Points on a hilly landscape, in no order, each with its height.
From any point a ball rolls to the lowest of the 4 points nearest to it. It stops when none of these is lower. Distance is the straight distance between rows; heights are no part of it.
Tek h=721: [ 80 142 192 137 150  98  96 130 147 174 134  86 158 100 139  93  85  98
 128 111  88 131 131 182 167  66 112 129  99  70 183 165 133 111]
kebe h=691: [ 37 140 184 121 155 112  80  97 165 192 135 102 145  85 112 169 102 112
 117  78  94 109 102 191 165  77 126 108 101  67 203 143 136 105]
runur h=463: [107 114 146 149  75 121 127 144 123  82 134 114  90 137 125 107 139 128
 157 103 109 132 134 109 145 163 102 141 113 103  89 170 168 124]
bozis h=393: [190 148 124 144 153 141 127 108  80 172  85 129 147 153 156  83 115 119
 122 148 137 166 126 118 106  96 149  70 156 103 167 124  93 125]
Rukem h=216: [147 127 128 144  52 147 126 139 117  64 142 122  95 141 132  83 135 113
 148 129 134 143 131  95 117 172 107 139 115 103  59 180 165 127]
Nadun h=262: [165 120 113 122  87 149 130 148 123  63 133 129 103 141 136 104 144 128
 167 137 141 153 139 113  98 173 107 136 126 116  51 139 143 129]
laki h=459: [112 142 205 161  89 107 131 145 152 144 128 102 134 118 163  54 137 121
 125 118  76 156 144 146 197  88  79 102 102  89 140 177 130 105]
gegu h=450: [144 161 161 134 150 117 114  96 102 170 103 104 172 122 164 101 113 121
 107 126 105 162 117 159 129  76 146 107 125  87 175 129 109 116]
kelom h=600: [ 63 119 184 161  82 109 133 157 140 116 136 100 103 105 140 103 123 131
 148  88  90 122 126 122 185 140  84 128  96  96 124 174 162 125]
tur h=290: [194 132 106 113 144 153 145 109  96 141  93 125 142 114 161  94 125 119
 112 156 145 157 123 125 101 107 130 117 145 126 122 132 113 132]
fek h=420: [ 59 105 160 132 118  54 120 202 176 104 198 150  51 116 109 147 128 174
  95 100  83  84  96 122 125 151 108 198 141 138 210 148 179 122]
Todof h=831: [ 48 130 159 127 153 120  95  88 154 173 121 102 159  92 110 180 113 115
 117  86 106 108 104 179 136  81 129 113 102  76 186 123 130 110]
pidit h=711: [ 74 112 143 166 102 105 129 167 136 100 145 136  80 146 124 140 129 146
 147 105 106 121 146 120 140 166  90 146 119 122 122 157 168 137]
soz h=241: [ 82 139 118 135 165 134 145 133 162 122 161 171 122 154  81 183 128 159
 116 129 121  94 129 132  96 153 149 176 143 176 123 114 114 129]
kagu h=454: [229 126  65 131  79 153 131 163 138  72 122 134  99 141 124  71 146 109
 130 187 166 158 151  78  72 184 111  83 129 137  30 112 131 126]
baz h=791: [143 171 181 163 148 106 117 112 100 205  86  95 160 160 152  50 115 121
 145 145 104 166 160 127 138  78 128  80 131  91 166 139  97 110]
linek h=455: [ 85 132 127 136 142 130 142 137 134 111 140 139 114 137 111 175 127 150
 145 113 129 102 134 134  98 147 116 157 122 141 113 142 140 129]
zadev h=387: [128 123  84 106 123 117 158 163 148  87 176 201 105 165  78 164 148 140
 129 178 179 121 155 127 114 197 137 165 143 180  84  68  99 156]
makin h=541: [212 146 106 143 156 146 150 114  57 154  95 137 135 161 155  77 121 110
 130 161 154 170 126 111  95 100 133  54 160 114 156 132  99 154]
gem h=288: [136 131 147 129 122 121 139 128 104 110 106  99 129 111 152  93 124 122
 121 128 118 154 147 152 133 113 108 132 103  92 120 156 141 124]
pures h=430: [117 125 133 131 135 133 136 121 113 125 104 102 149 107 140 138 119 130
 126 115 126 119 131 156 126 119 121 143 109 108 115 150 137 133]
Luvuf h=536: [193 118  66  88 141 161 152 148 137 116 123 142 139 130 127 125 133 106
 144 173 172 130 135 103 113 155 144 124 124 173  62  87 109 151]
gaduk h=335: [160 150 158 147 158 121 122 116  86 182  86 110 161 144 158  83 123 126
 125 144 112 171 131 136 122  83 144  92 143  86 172 128  98 125]
kig h=568: [130 155 192 157 135  94 128 131 112 183 109  95 155 146 152  45 127 121
 132 128  86 172 160 145 162  84 100  97 118  88 152 165 114 106]
tavem h=231: [232 130  80 120 145 158 144 126  86 152  92 155 136 146 159  81 127 106
 113 171 177 154 138 119  93 114 139  62 170 134 128 121  88 150]
bitiz h=515: [111 121 118 133 127 124 136 152 145  96 154 156 115 160  99 158 137 147
 146 139 149 121 143 132  99 178 119 165 135 152 104 124 130 141]
neduk h=248: [107 123 166 150  88 115 134 140 121 101 128 103 108 105 148  97 133 133
 139 110 107 140 143 139 166 135  91 139  93  96 109 165 156 125]
nus h=381: [158 160 158 150 165 124 132 104  57 190  88 111 149 174 169  62 114 112
 146 156 128 180 131 107 119  98 149  53 142  81 173 121  90 126]
pugon h=683: [145 111  63  79 160 163 105  79 133 147 129 141 167 125  99 178 140 101
 134 122 168  98 121  90 156 135 180 140 140 186 103  63 103 132]
Ledif h=417: [ 14 158 158 138 164  99 117 161 186 152 155 126 103 110 107 186 101 153
 105  96  72  74 110 134 113 130 131 158 115 121 192 149 150 109]
Zan h=694: [115 118 128 132 116 126 134 144 123  96 135 113 106 142 131 141 128 152
 163 124 134 122 148 140 113 156  98 149 115 129  92 147 155 130]
kosub h=337: [ 64 128 133 151 156 121 134 149 157 120 159 142  98 145  99 176 116 165
 121 112 107  86 136 138  97 143 130 177 128 152 151 145 143 126]
zal h=412: [156 118 113 114 109 142 140 140 124  84 122 114 111 125 131 125 142 126
 151 144 148 135 146 127 105 156 105 137 116 126  76 126 142 130]
Roli h=238: [204 122 104  89 153 141 102  60 109 168 111 117 172 110 161 145 140 130
 122 124 156 134  95 120 148  81 178  94 172 156 169  83  96 120]
logol h=596: [105 112 120 127 154 135 117  83 134 144 104 114 161 108 107 187 123 124
 118 105 132 104 105 144 116  99 157 143 123 137 139 103 129 114]
Sotus h=336: [187 120  93 114 122 158 147 132 101 126 102 121 127 114 149  91 132 123
 133 153 139 150 142 128  91 124 109 118 139 120  94 132 126 123]
guk h=725: [102 117 142 117 153 138 103  67 130 160 115 100 180 100 116 194 111 127
 106  99 130 121  96 155 137  81 150 118 116 111 170  96 119 116]
tugon h=479: [ 86 105 141 170  82  99 122 183 149  82 176 167  61 172  95 136 131 169
 124 106 119 113 131 119 114 189 106 172 151 139 141 158 166 135]
beve h=526: [231 133  78 134 152 146 138 103  76 157  97 147 136 186 163  83 115  87
 134 176 185 156 121  91 102 107 144  22 173 141 146 130  82 158]
daz h=407: [145 112 105 123  74 136 133 168 134  59 150 137 102 161 104 106 132 129
 165 153 165 141 135 111  83 200 114 145 137 132  58 128 155 132]
repe h=473: [111 117 187 167  31 129 153 162 143  94 133 112  99 139 145  83 126 110
 132  98  88 136 115  86 171 154 101 146 100  99  96 192 167 126]
Tef h=58: [ 90 112 128 151 123 100 130 175 154  79 185 175  71 160  98 163 146 167
 115 125 126 105 141 146 101 169 114 173 148 158 132 137 143 129]
rir h=185: [217 131  82 100 138 171 126 110 106 143 104 136 164 114 145 120 128 102
 111 156 167 143 117 105 114  99 158 101 158 154 118 109  95 134]
dop h=552: [252 121  67 124 121 163 148 149 100 118  86 151 124 136 155  75 134  93
 105 176 178 148 149 120  88 122 112  44 162 142  91 116 103 141]
podu h=379: [ 32 141 148 150 153  96 128 165 168 133 152 132  81 122 115 181 110 168
 128 100  73  79 131 131 117 135 114 171 113 134 171 153 160 117]
Vure h=388: [101 120 173 157  57 115 125 150 134  96 127 106 104 113 145  99 130 122
 143  98  91 141 128 118 176 155  91 129 105  95 111 185 163 121]
dez h=374: [199 123  91 106 116 154 146 143 119 103 114 124 124 109 148  99 138 117
 138 158 157 148 148 122  95 142 116 118 132 140  73 120 120 135]
Luk h=773: [ 91 113 138 155  94 118 135 162 136  87 150 133  85 164 103 147 138 154
 153 104 127 111 132 129 111 188 103 162 125 133 110 153 158 133]
Zuli h=441: [108 113 157 154  57 125 137 145 121  83 139 111  85 136 131  95 135 121
 151 103  92 138 123  92 149 175 103 144 104  99  95 181 169 129]
nik h=208: [146 127  48  83 133 137 165 160 142  89 155 197 123 166  94 153 143 111
 128 192 181 126 142 103 123 192 151 139 116 190  74  49 106 173]
Razug h=296: [180 135 123 111 152 142 108  67 110 161 100 106 178 121 166 129 131 129
 114 125 140 148  88 124 136  79 171  98 166 119 180  89  95 111]
Kan h=431: [202 114  88  71 157 127  91  54 110 156 128 122 181 109 165 148 151 133
 125 130 169 119 107 111 174  82 175  93 177 182 173  74  79 125]
zegog h=419: [158 120  69  90 156 167 150 131 135 127 135 154 145 145 101 162 126 106
 149 157 163 112 125 111 119 150 156 150 129 185  86  77 106 145]
Sov h=390: [153 107 114  92 162 128 108  47 118 164 115 109 184  97 148 168 136 141
 117 108 156 120  95 131 161  81 166 108 146 148 177  71 107 128]
vuka h=528: [ 98 134 184 143 112  95 130 144 140 131 119  99 131  99 150  74 120 127
 129 112  93 144 148 164 178  98  96 128  93  88 133 171 151 112]
vor h=383: [233 127  96 120 135 160 139 141  87 126 101 145 128 134 160  71 141 109
 121 162 167 147 154 117  95 125 120  68 167 122 116 129 109 139]
kired h=659: [ 97 121 146 138 106 120 145 145 118  94 134 106 108 129 142 128 133 137
 146 109 119 116 143 142 132 148  97 143 102 119 110 163 163 131]
sabi h=222: [181 128 115 138  66 144 129 149 112  65 135 123  89 135 129  75 140 115
 143 138 136 150 140  93 112 163 106 124 134 108  56 161 158 126]
kip h=752: [ 79 123 162 116 163 118  92  66 142 164 114 100 171  92 122 177 112 132
 120  95 113 125  98 176 155  68 139 107 115  90 196  86 128 116]
Miv h=769: [ 45 116 177 172  80  93 126 176 157 115 161 125  73 124 122 127 136 145
 150  75  78 109 118 109 170 158  92 130 106  99 145 158 190 133]
dev h=464: [228 126  72 109 125 161 147 146 112 113  95 139 127 120 147  93 141  97
 120 176 164 146 145 109  95 129 123  95 152 146  90 112 112 135]
fodul h=361: [ 48 125 154 149 121  81 121 197 172 110 188 149  63 128 117 155 128 181
 114  99  77  85 114 120 128 153 124 178 136 136 186 149 173 122]
Rit h=275: [ 84 132 128 130 154 111 131 157 156 104 175 177 102 144  86 181 133 165
 110 128 120 102 129 146  99 159 133 190 139 182 138 120 114 127]
rep h=548: [ 88 115 145 163  65 112 128 159 133  76 149 135  77 164 102 122 128 135
 155  99 108 125 128  98 141 179 112 159 123 111 113 168 164 142]
Surok h=902: [ 47 133 158 153 135 107 127 146 137 142 138 109 104 108 117 159 112 147
 134 101  88  93 144 150 136 133 101 136  96 112 138 156 162 125]
zopi h=214: [ 90 140 101 125 164 140 136 125 150 126 172 185 134 140  72 184 132 144
 111 128 138 107 130 118 114 152 168 184 134 191 113  84  99 131]
Dod h=553: [  9 146 167 124 154 119  93 101 178 167 131 115 132  76  99 198 107 127
 102  80  82  76 109 166 135  90 137 113 110  81 191 137 143  92]
Tem h=423: [117 142 172 132 126 112 134 130 108 132 107 100 144 100 153  91 115 115
 120 129 101 150 144 159 153  97 102 118 103  83 134 164 131 113]
tola h=436: [193 143 121 153 142 143 144 126  65 150  89 130 134 148 156  68 129 116
 125 155 144 175 148 125 105 105 119  74 148 103 154 143 101 135]
zovag h=324: [218 138  85  93 163 133  91  64  98 159 118 136 158 156 165 118 137 122
 120 153 168 134 119  96 144  95 179  38 190 166 181 100  72 127]
bab h=562: [135 149 184 155 140 105 127 120 110 168 109  98 155 136 159  60 117 124
 119 137  95 167 154 154 152  75 121 113 124  82 166 160 120 120]
rup h=615: [ 96 119 153 139 118 115 140 137 121 125 112 101 128 101 154 120 117 123
 136 117 105 124 139 155 136 121  99 143  97 104 127 161 153 132]
fude h=297: [161 153 152 149 136 120 140 119  85 162  99 111 142 134 161  59 130 125
 116 142 118 172 152 143 124  90 120 100 131  92 151 145 112 124]
bola h=229: [110 144  93 108 152 133 149 143 149 122 175 199 122 151  84 179 148 138
 120 156 151 108 133 125 117 162 151 175 138 187 103  86  96 149]
sagu h=201: [149 134 158 147  84 122 138 129 110 104 117 111 121 106 160  72 144 129
 127 123 101 160 159 135 151 119  94 120 117  93 112 162 143 123]
gite h=505: [166 122  67  97 116 142 155 165 158  87 147 172 108 163 107 128 138 123
 146 178 181 139 145 116 111 191 138 129 116 171  50  72 114 153]
ninal h=332: [ 91 129 117 112 144  97 139 164 164  98 205 203  89 145  83 178 154 146
  83 150 138 100 124 133  95 162 142 211 148 202 114  96 102 138]
Koduv h=414: [156 120  89  97 151 169 140 110 137 138 127 139 155 126 103 161 117 107
 137 148 161 108 118 104 118 136 159 150 128 172  92  93 105 135]
Fiv h=692: [ 70 132 148 131 126 114 127 128 128 132 116 106 132 110 131 145 105 132
 135 108 101 115 133 168 136 119 111 132  89 103 137 159 146 129]
viv h=832: [108 119  90 111 163 151 111  76 135 154 141 150 163 121  82 204 132 132
 122 107 141  83 122 107 141 127 168 147 139 166 122  69 107 118]
Vinov h=252: [168 131 139 146  98 134 143 134  97 111 113 111 113 116 152  66 151 122
 124 133 119 168 169 132 129 121  98 111 127  95 110 153 134 117]
tum h=380: [ 45 140 133 149 156 109 129 147 154 126 142 130  98 129 110 185 111 162
 120 102  87  92 129 141 113 129 116 162 120 130 166 154 152 114]
Zada h=250: [139 123 130 131 104 127 144 135 115  87 112 100 115 110 140 109 136 124
 152 124 121 144 144 141 121 142  91 139 122 118  92 158 153 121]
Tafuv h=718: [139 117  96 106 144 148 153 138 140 109 136 132 126 148 112 148 128 130
 163 149 168 124 134 123  96 162 118 151 124 156  82 112 126 143]
pov h=276: [185 147 139 142 121 131 145 129  82 127  97 119 129 129 159  59 147 134
 125 153 128 179 169 132 122 110 103  86 137  97 122 151 119 123]
siz h=650: [163 108  80  81 143 159 120  80 128 150 119 132 167 112 116 163 130 105
 128 126 161 109 105 104 146 115 169 134 139 164 117  76 101 123]
pep h=625: [ 76 121 129 133 152 140 114  75 142 154 123 119 156 106  91 205 123 137
 106  95 122  88 110 139 121 108 149 141 117 133 157 107 126 114]
duli h=828: [127 167 186 149 161  97  94 105 111 196 102  90 173 136 151  69 103 119
 121 130  92 169 131 140 133  73 137 104 126  75 179 141 111 108]
kulo h=588: [ 24 143 161 143 146 112 105 128 159 177 131 114 119  86 123 162 100 132
 124  94  84  84 119 164 149 108 112 124  94  87 165 162 147 118]
poto h=460: [119 119 104 132 110 108 143 173 149  80 171 179  92 169  84 148 147 146
 133 153 169 123 145 141  95 192 118 164 146 166  93 100 125 139]
Palu h=729: [ 58 113 180 187  53 104 141 196 149 113 170 161  61 161 104 102 126 135
 132  83  77 119  98  71 161 167 101 160 128 105 147 167 182 159]
rok h=746: [140 111  98 119 107 129 143 162 149  74 155 164 101 171  99 143 139 131
 151 164 167 133 137 132  97 194 119 157 129 161  75 100 127 142]
dul h=382: [ 23 150 163 128 158  87 117 176 183 141 171 138  76 108 109 171 108 175
 112  92  72  78 107 124 112 132 121 177 121 132 200 150 151 114]
Rodi h=392: [227 138  85 123 144 162 132 103  83 167  91 141 146 147 153  92 130 102
 111 164 171 152 124 104 104 107 158  60 177 139 145 120  92 147]
gigam h=715: [193  98  71  51 170 125  83  54 105 164 135 121 166  95 153 150 146 131
 140 129 172 114 111 108 187  87 193  87 171 189 166  73  81 127]
Mura h=218: [177 115  86 110  90 138 131 160 152  57 130 141 101 152 118 101 150 119
 156 162 166 150 138  97  88 193 124 127 130 136  43 113 139 139]
vose h=305: [107 128 103 128 138 121 144 152 150  94 175 182 101 161  80 167 141 145
 138 145 145 113 144 138  96 180 115 173 141 174 104 107 113 141]
fim h=857: [ 74 121 155 151 108 109 135 156 131 107 139 106  98 120 137 134 117 138
 155  97 103 111 132 144 153 148  92 141  96 114 106 160 170 128]
Teme h=549: [ 96 120 219 177  34 125 133 159 163 110 135 119 102 114 146  64 126 109
 129 102  78 138 107 107 201 131  96 121  98  93 109 188 156 126]
Puf h=451: [ 35 151 142 133 168 115 116 132 175 145 141 121 120 100  95 202 104 157
 107  95  76  71 114 137 104 123 138 149 110 125 182 139 145 105]
bodut h=425: [182 157 128 139 167 144 117  84  84 175  80 123 154 172 175  93 115 116
 129 152 151 159 113  98 118  94 163  52 160 107 188 113  80 135]
guliv h=424: [116 132 136 125 121 133 140 130 112 112 109 104 120 110 143 118 125 129
 136 125 123 134 137 155 120 119 109 147 104 119 105 150 143 124]
penos h=784: [ 53 124 183 150 117 108 126 148 151 148 142 104 118  96 142 106 116 122
 136  97  96 116 133 153 187 110  81 126  97  90 149 181 155 125]
Pufi h=347: [171 145 123 120 144 137 129  91  97 151  95 112 161 115 152 117 116 121
 105 144 137 155 108 136 106  94 156 110 146 107 154 123 109 122]
likur h=767: [112 108 129 142  76 119 140 159 126  66 152 139  89 171 113 127 136 144
 163 123 133 139 130 111 108 192 105 150 134 126  85 156 167 138]
Datuv h=738: [ 63 110 151 169  74 100 132 172 139  84 166 148  66 168 110 128 128 155
 137  89 102 110 117 112 132 179 106 148 132 121 145 165 175 143]
dimur h=567: [176 108  52  74 146 171 120 104 129 142 124 138 162 125 115 153 135  84
 128 152 167 105 115  88 140 130 189 132 136 183  85  74  95 136]
tusut h=800: [111 150 173 139 152 102  86 101 120 179 109  86 170 120 155 106 106 116
 113 112  96 164 109 165 146  62 145 118 109  66 187 125 108 119]
buvu h=217: [210 142 102 115 153 155 113  80  92 161  99 131 161 138 161 120 128 123
 109 148 157 145 101 109 115  91 176  76 174 136 168 103  87 127]
kunag h=418: [ 76 108 139 154 105  85 119 186 153  83 179 161  61 150  98 150 133 166
 111 109 102 108 121 129 117 173 105 183 153 147 165 148 160 124]
deso h=529: [ 68 133 149 136 138 122 126 117 134 146 113 103 144 102 127 154 102 124
 126 106 121 109 122 165 132 107 115 147  93 109 142 148 142 132]
deku h=706: [ 77 129 155 128 162 124 102  58 140 171 118 103 164  95 102 199 124 135
 111  88 114  99 100 166 137  83 143 108 114 109 188  95 128 108]
Tubi h=398: [ 83 104 144 119 123  81 120 184 165  84 207 174  65 132 102 172 143 160
  86 130 122  94 116 142 101 166 120 204 150 193 149 111 117 129]
fero h=468: [140 122  74 112 141 138 155 161 154 103 156 167 122 170  96 152 147 130
 149 163 172 126 141 121 101 183 132 146 126 178  76  79 116 152]
bigi h=612: [199  99  67  54 152 133  86  63 108 150 124 133 163 106 147 155 157 114
 127 133 168 113 116 108 170  95 192  96 163 190 137  82  81 135]
Liso h=316: [148 137 138 125 143 132 137 120  93 139  97 103 149 119 151 105 116 129
 106 130 124 156 129 158 110  91 126 129 122 105 140 132 126 120]
melu h=287: [149 142 178 157  85 122 142 139 110 121 113  97 130 118 161  59 150 131
 114 134  91 171 157 137 164 113  94 104 111  82 127 164 133 115]
kidi h=260: [207 128  78  94 136 168 133 117 116 138 101 138 147 118 140 122 135  97
 128 170 160 122 115 102 110 119 149 120 140 165  85 105  96 141]
Dofuf h=299: [105 137 106 114 139  98 148 163 149  98 196 204  89 141  85 169 152 141
  87 170 154 106 153 130 108 178 141 194 164 196 102  79  95 158]
doz h=682: [111 116 121 139 110 109 132 155 145  82 150 146  93 158 100 144 135 156
 156 124 146 115 135 136 105 183 108 162 128 142  98 133 150 132]
voni h=531: [150 119 124 104 145 154 118  92 118 141 100 116 168 106 134 143 117 115
 114 122 141 131 100 140 113 101 147 140 126 131 133 122 127 128]
rabo h=698: [145 124 111 116 138 147 145 128 117 116 117 122 142 117 127 147 125 131
 147 140 150 124 129 140 106 138 119 146 127 139  88 122 133 133]
masop h=413: [136 150 179 150 122 108 136 130 107 148 111 101 141 126 156  56 130 125
 116 130 100 173 158 145 156  92 103 108 118  87 149 166 123 114]
sapab h=846: [ 72 141 171 131 151 108  90  95 150 170 115  94 167 102 132 140 102 107
 113  97 108 133 101 181 148  73 136 109 101  74 185 130 127 124]
Fet h=655: [132 113 115 109 143 157 118  68 119 143 108 117 174 108 121 172 116 124
 121 116 144 113  95 125 135 106 161 134 134 138 137  95 121 115]
gok h=516: [187 148 121 140 164 147 128  89  60 174  83 123 141 199 171  84 106  96
 156 159 165 164 110  84 112 105 156  21 156 101 178 121  83 143]
Raz h=282: [ 77 118 132 144 139 105 134 162 146 109 160 143  87 147 103 163 129 168
 132 118 120 101 139 132 106 165 105 165 128 153 136 147 142 131]
Kal h=240: [186 132  98 101 147 165 131 100 103 141  97 121 164 103 154 131 126 108
 118 147 157 134 119 119 104  96 147 125 138 136 122 119 116 132]
nilif h=795: [110 118 107 113 157 161 131  96 130 140 121 127 158 122  97 182 110 127
 136 119 143 102 114 133 114 130 147 158 123 146 114  99 123 122]
zeru h=508: [228 122  59  94 140 167 139 141 111 134  97 143 142 122 151 109 134  93
 114 180 174 140 137 100 105 124 145  90 151 166  80 105 101 142]
vatil h=506: [113 119  97 118 150 150 150 147 144 112 144 151 122 149 100 160 127 142
 152 138 149 112 135 137 104 164 133 161 128 169  91 105 128 138]
zom h=256: [182 115 102  81 145 150 109  63 112 150 105 110 178 103 145 151 134 129
 119 123 160 124  92 120 153  91 174 109 164 154 154  83  99 121]
fafes h=617: [119 151 218 164 130  96 115 147 160 193 135  86 149 132 147  44 109 118
 137 121  76 168 150 141 189  64  75  93 120  85 160 190 120  98]
gotur h=466: [123 129 137 122 146 140 123  86 123 147  96 109 166 105 134 154 105 123
 116 116 135 132 104 152 130  95 149 131 115 116 148 120 124 124]
mebek h=705: [128 166 203 169 152  99 115 125 114 202 100  89 161 150 155  47 116 119
 131 140  94 167 160 138 155  74 112  78 131  87 166 164 107 108]
zunem h=279: [127 130  73  93 150 143 148 147 144 115 163 186 134 161  83 158 136 131
 137 166 165 111 138 107 122 170 157 158 119 183  73  68 107 161]
lun h=577: [104 137 157 124 157 117  94  80 131 159 111  88 174 106 141 151 115 123
 114 102 124 132  89 166 140  76 149 118 108  95 182  99 125 119]
Barar h=475: [ 96 124 173 171  35 131 147 169 131  88 147 126  77 158 126  92 130 112
 152 101  92 134 102  67 153 166  99 164 105 105  90 193 177 154]
pini h=539: [135  93  99  93 168 134  99  41 115 169 129 115 174  86 121 184 147 148
 130 101 160  95 100 134 175  85 172 111 153 167 161  61 111 114]
biko h=547: [125 149 199 166 116  96 116 142 140 169 131  89 147 131 160  45 120 130
 122 128  73 174 161 147 183  71  86 106 111  84 159 174 121 109]
Visu h=697: [ 55 136 159 132 142 108 107 113 141 162 117 103 146  90 121 143  96 114
 120 100 108 118 123 171 145  90 122 128  90  84 168 153 137 114]
kima h=804: [ 89 139 163 132 142 108 108 111 127 155 108  95 161 109 137 120 104 113
 116 109 100 137 114 174 148  79 126 136  86  85 160 155 129 121]
buzub h=325: [ 57 137 146 140 136  85 122 184 168 109 177 150  75 131 113 165 126 176
 111  98  78  91 123 134 113 150 118 184 132 153 177 152 155 122]
Kisan h=365: [ 48 137 139 139 156 123 128 128 149 139 131 118 128 125 102 184 104 148
 119 104 100  92 129 144 108 133 131 153 106 131 154 144 146 121]
laf h=371: [132 134  27  69 152 148 129 119 134 132 166 196 150 154  76 172 141 125
 110 165 168 105 129  96 148 163 188 145 129 188  80  46 101 165]
zanat h=291: [185 138 121 130 133 131 144 126  89 132  94 122 136 120 161  87 135 131
 118 141 131 164 147 145 115 118 119 111 133 106 125 146 114 127]
Las h=362: [145 133 148 114 158 134 110  69 116 163  98  99 180 113 154 144 123 127
 117 122 139 145  91 143 135  67 157 109 130 106 177  99 113 124]
Mem h=295: [201 133 113 132 115 146 152 126  85 127  98 132 125 130 159  60 147 118
 115 151 141 169 163 132 107 118 104  88 150 108 109 147 117 128]
kemi h=648: [102 145 188 146 124  96 112 137 142 173 126  98 152 110 153  66 104 111
 125 118  77 158 144 165 178  78 102 112 105  85 162 179 118 106]
suli h=517: [109  94 124 111 162 134 112  47 142 162 113 114 179  90 113 200 145 145
 116  87 138  97 104 141 151  85 166 124 137 148 173  73 121 116]
zona h=285: [180 128 120 141  88 145 141 132  93  91 113 120 112 113 148  79 150 128
 133 137 135 156 160 126 112 136  97 112 136 108  83 153 139 120]
Kov h=257: [ 70 118 141 141 144  91 125 176 170  94 177 167  80 138 101 169 133 170
 104 120 112  89 125 136 104 157 123 187 137 175 167 133 137 127]
votuk h=136: [208 124  84  81 136 153 109  79 114 154 108 143 171 114 153 132 146 100
 103 147 159 135 102  98 130 101 177  95 164 161 148  97  89 129]
gez h=527: [ 52 110 160 170  85  83 124 193 157 106 171 154  53 145 102 127 136 168
 125  84  76 105 116  99 144 166 107 158 128 118 175 158 183 137]
tuvip h=626: [117 107 110 106 155 142 119  62 130 154 121 116 180 103 104 196 132 136
 134 101 152 100 101 129 152 104 164 125 140 151 143  74 108 113]
Sagob h=249: [187 120  84  95 138 173 132 109 119 143 102 130 171 120 127 143 133 107
 119 147 166 127 115 102 112 119 157 129 144 155  97  93 113 134]
zikas h=575: [ 72 119 167 158  69 105 135 166 138 102 146 111  96 121 132 121 132 135
 155  85  90 110 125 109 169 158  87 141  98 103 123 176 180 129]
fol h=642: [178 119  50  74 137 157 158 151 139 119 131 160 141 145 106 136 135  93
 142 181 177 122 130  92 122 169 160 130 106 188  56  67  98 161]
Gofab h=444: [211 114  69  96 120 157 137 158 141  95 126 143 119 122 127 108 136 104
 143 177 169 140 145 103  96 167 130 113 126 161  49  90 117 138]
Boti h=251: [118 152  86 105 144 110 149 144 145  99 189 211 105 145  85 167 154 134
  94 164 150 111 140 118 118 178 159 184 144 202 104  58  91 158]
Borop h=360: [205 114  60  99  94 147 143 179 144  63 127 150 105 155 125 104 139 111
 152 194 180 155 143 101  91 192 126 112 120 155  33  77 128 137]
nuba h=758: [ 83 134 166 124 148 116 110 102 134 151 110 102 155 100 123 150 104 109
 114 111 117 121 103 169 139  86 140 124  99  93 166 132 134 118]
Folig h=781: [138 109  99 103 157 157 113  63 123 152 115 124 174 107 102 178 135 122
 127 114 150  98 106 111 144 117 166 133 132 163 122  80 115 119]
gokir h=320: [203 129  99 134 102 155 139 142 103  95 110 125 109 122 143  80 148 120
 128 151 143 156 159 116  98 144  98  97 148 108  71 142 141 120]
Zefu h=530: [ 83 115 195 190  34 134 163 196 154 110 148 143  76 167 132  83 109 105
 149  95  74 131  92  58 169 170 103 152 102 100  93 186 176 168]
fop h=63: [ 90 119 135 134 148 139 134 119 127 128 106 106 131 123 117 171 112 135
 136 115 122 111 135 157 110 134 124 151 108 126 116 137 151 128]
vitag h=302: [208 141 106 118 143 159 129 101  91 148  94 135 153 126 161 100 124 110
 112 154 149 149 115 117 104  98 146  97 163 123 146 123 102 137]
zut h=865: [159 103  51  58 165 137  82  63 111 165 139 129 160  99 117 178 154 115
 147 115 172  94 126 111 189 117 195 105 155 183 128  58  90 125]
Vavup h=580: [ 49 135 145 139 156 125 114  96 156 156 123 111 143 102  87 211 119 138
 107  93 100  80 111 153 114 106 147 130 114 129 174 121 136 109]
famon h=512: [ 21 154 161 134 162 120 107 128 163 160 130 118 116  91  98 193 104 137
 104  88  76  75 120 154 123 103 132 128 109  96 177 140 152 113]
Taru h=87: [125 119 159 132  86 116 133 140 113  98 115 106 116 117 152  90 141 125
 140 114 104 141 148 133 146 136 103 133 110 100 101 168 150 123]
kega h=397: [119 139 190 161  84 115 135 150 140 117 129  99 124 112 160  64 143 124
 121 117  91 164 148 144 197 112  79 107 101  85 123 182 152 117]
leg h=310: [169 128 117 114 131 148 144 114 108 124  94 110 144 112 146 115 125 126
 129 145 139 141 126 148 104 105 129 134 120 130 114 130 122 128]
Mopuv h=190: [149 125 141 146  65 130 136 141 110  77 120 116 105 126 147  77 144 125
 142 125 122 152 145 109 144 151  98 127 117  95  80 167 158 115]
zafe h=391: [184 116  93 107 123 152 151 149 136  91 118 130 110 128 132 116 136 114
 162 163 163 142 134 116  89 167 108 132 132 137  56 114 135 136]
pefub h=289: [ 73 135 119 142 166 131 133 124 150 138 139 131 136 137  84 195 112 149
 117 113 109  91 128 133  95 133 151 168 121 160 135 119 132 115]
Lefut h=389: [227 127  76 127  86 163 137 151 121  81 113 138 100 125 134  73 151 108
 129 170 154 152 154  92  87 168 110  93 152 122  48 124 131 120]
Fasot h=519: [100 111 143 147  89 118 138 152 124  81 141 116  91 140 124 126 133 141
 164 100 115 127 142 127 133 168  96 146 105 108  98 158 164 126]

Two balls start at each pair of points below. Name the first point that both come to, or write none.
Miv and Surok | none
nus and Mem | pov
bozis and zanat | pov
pep and Puf | Kisan
rok and doz | vose

Where does a ball stop that starts at each point below?
mebek | Taru
biko | Taru
deku | zopi
viv | votuk
kired | Taru
Barar | Taru
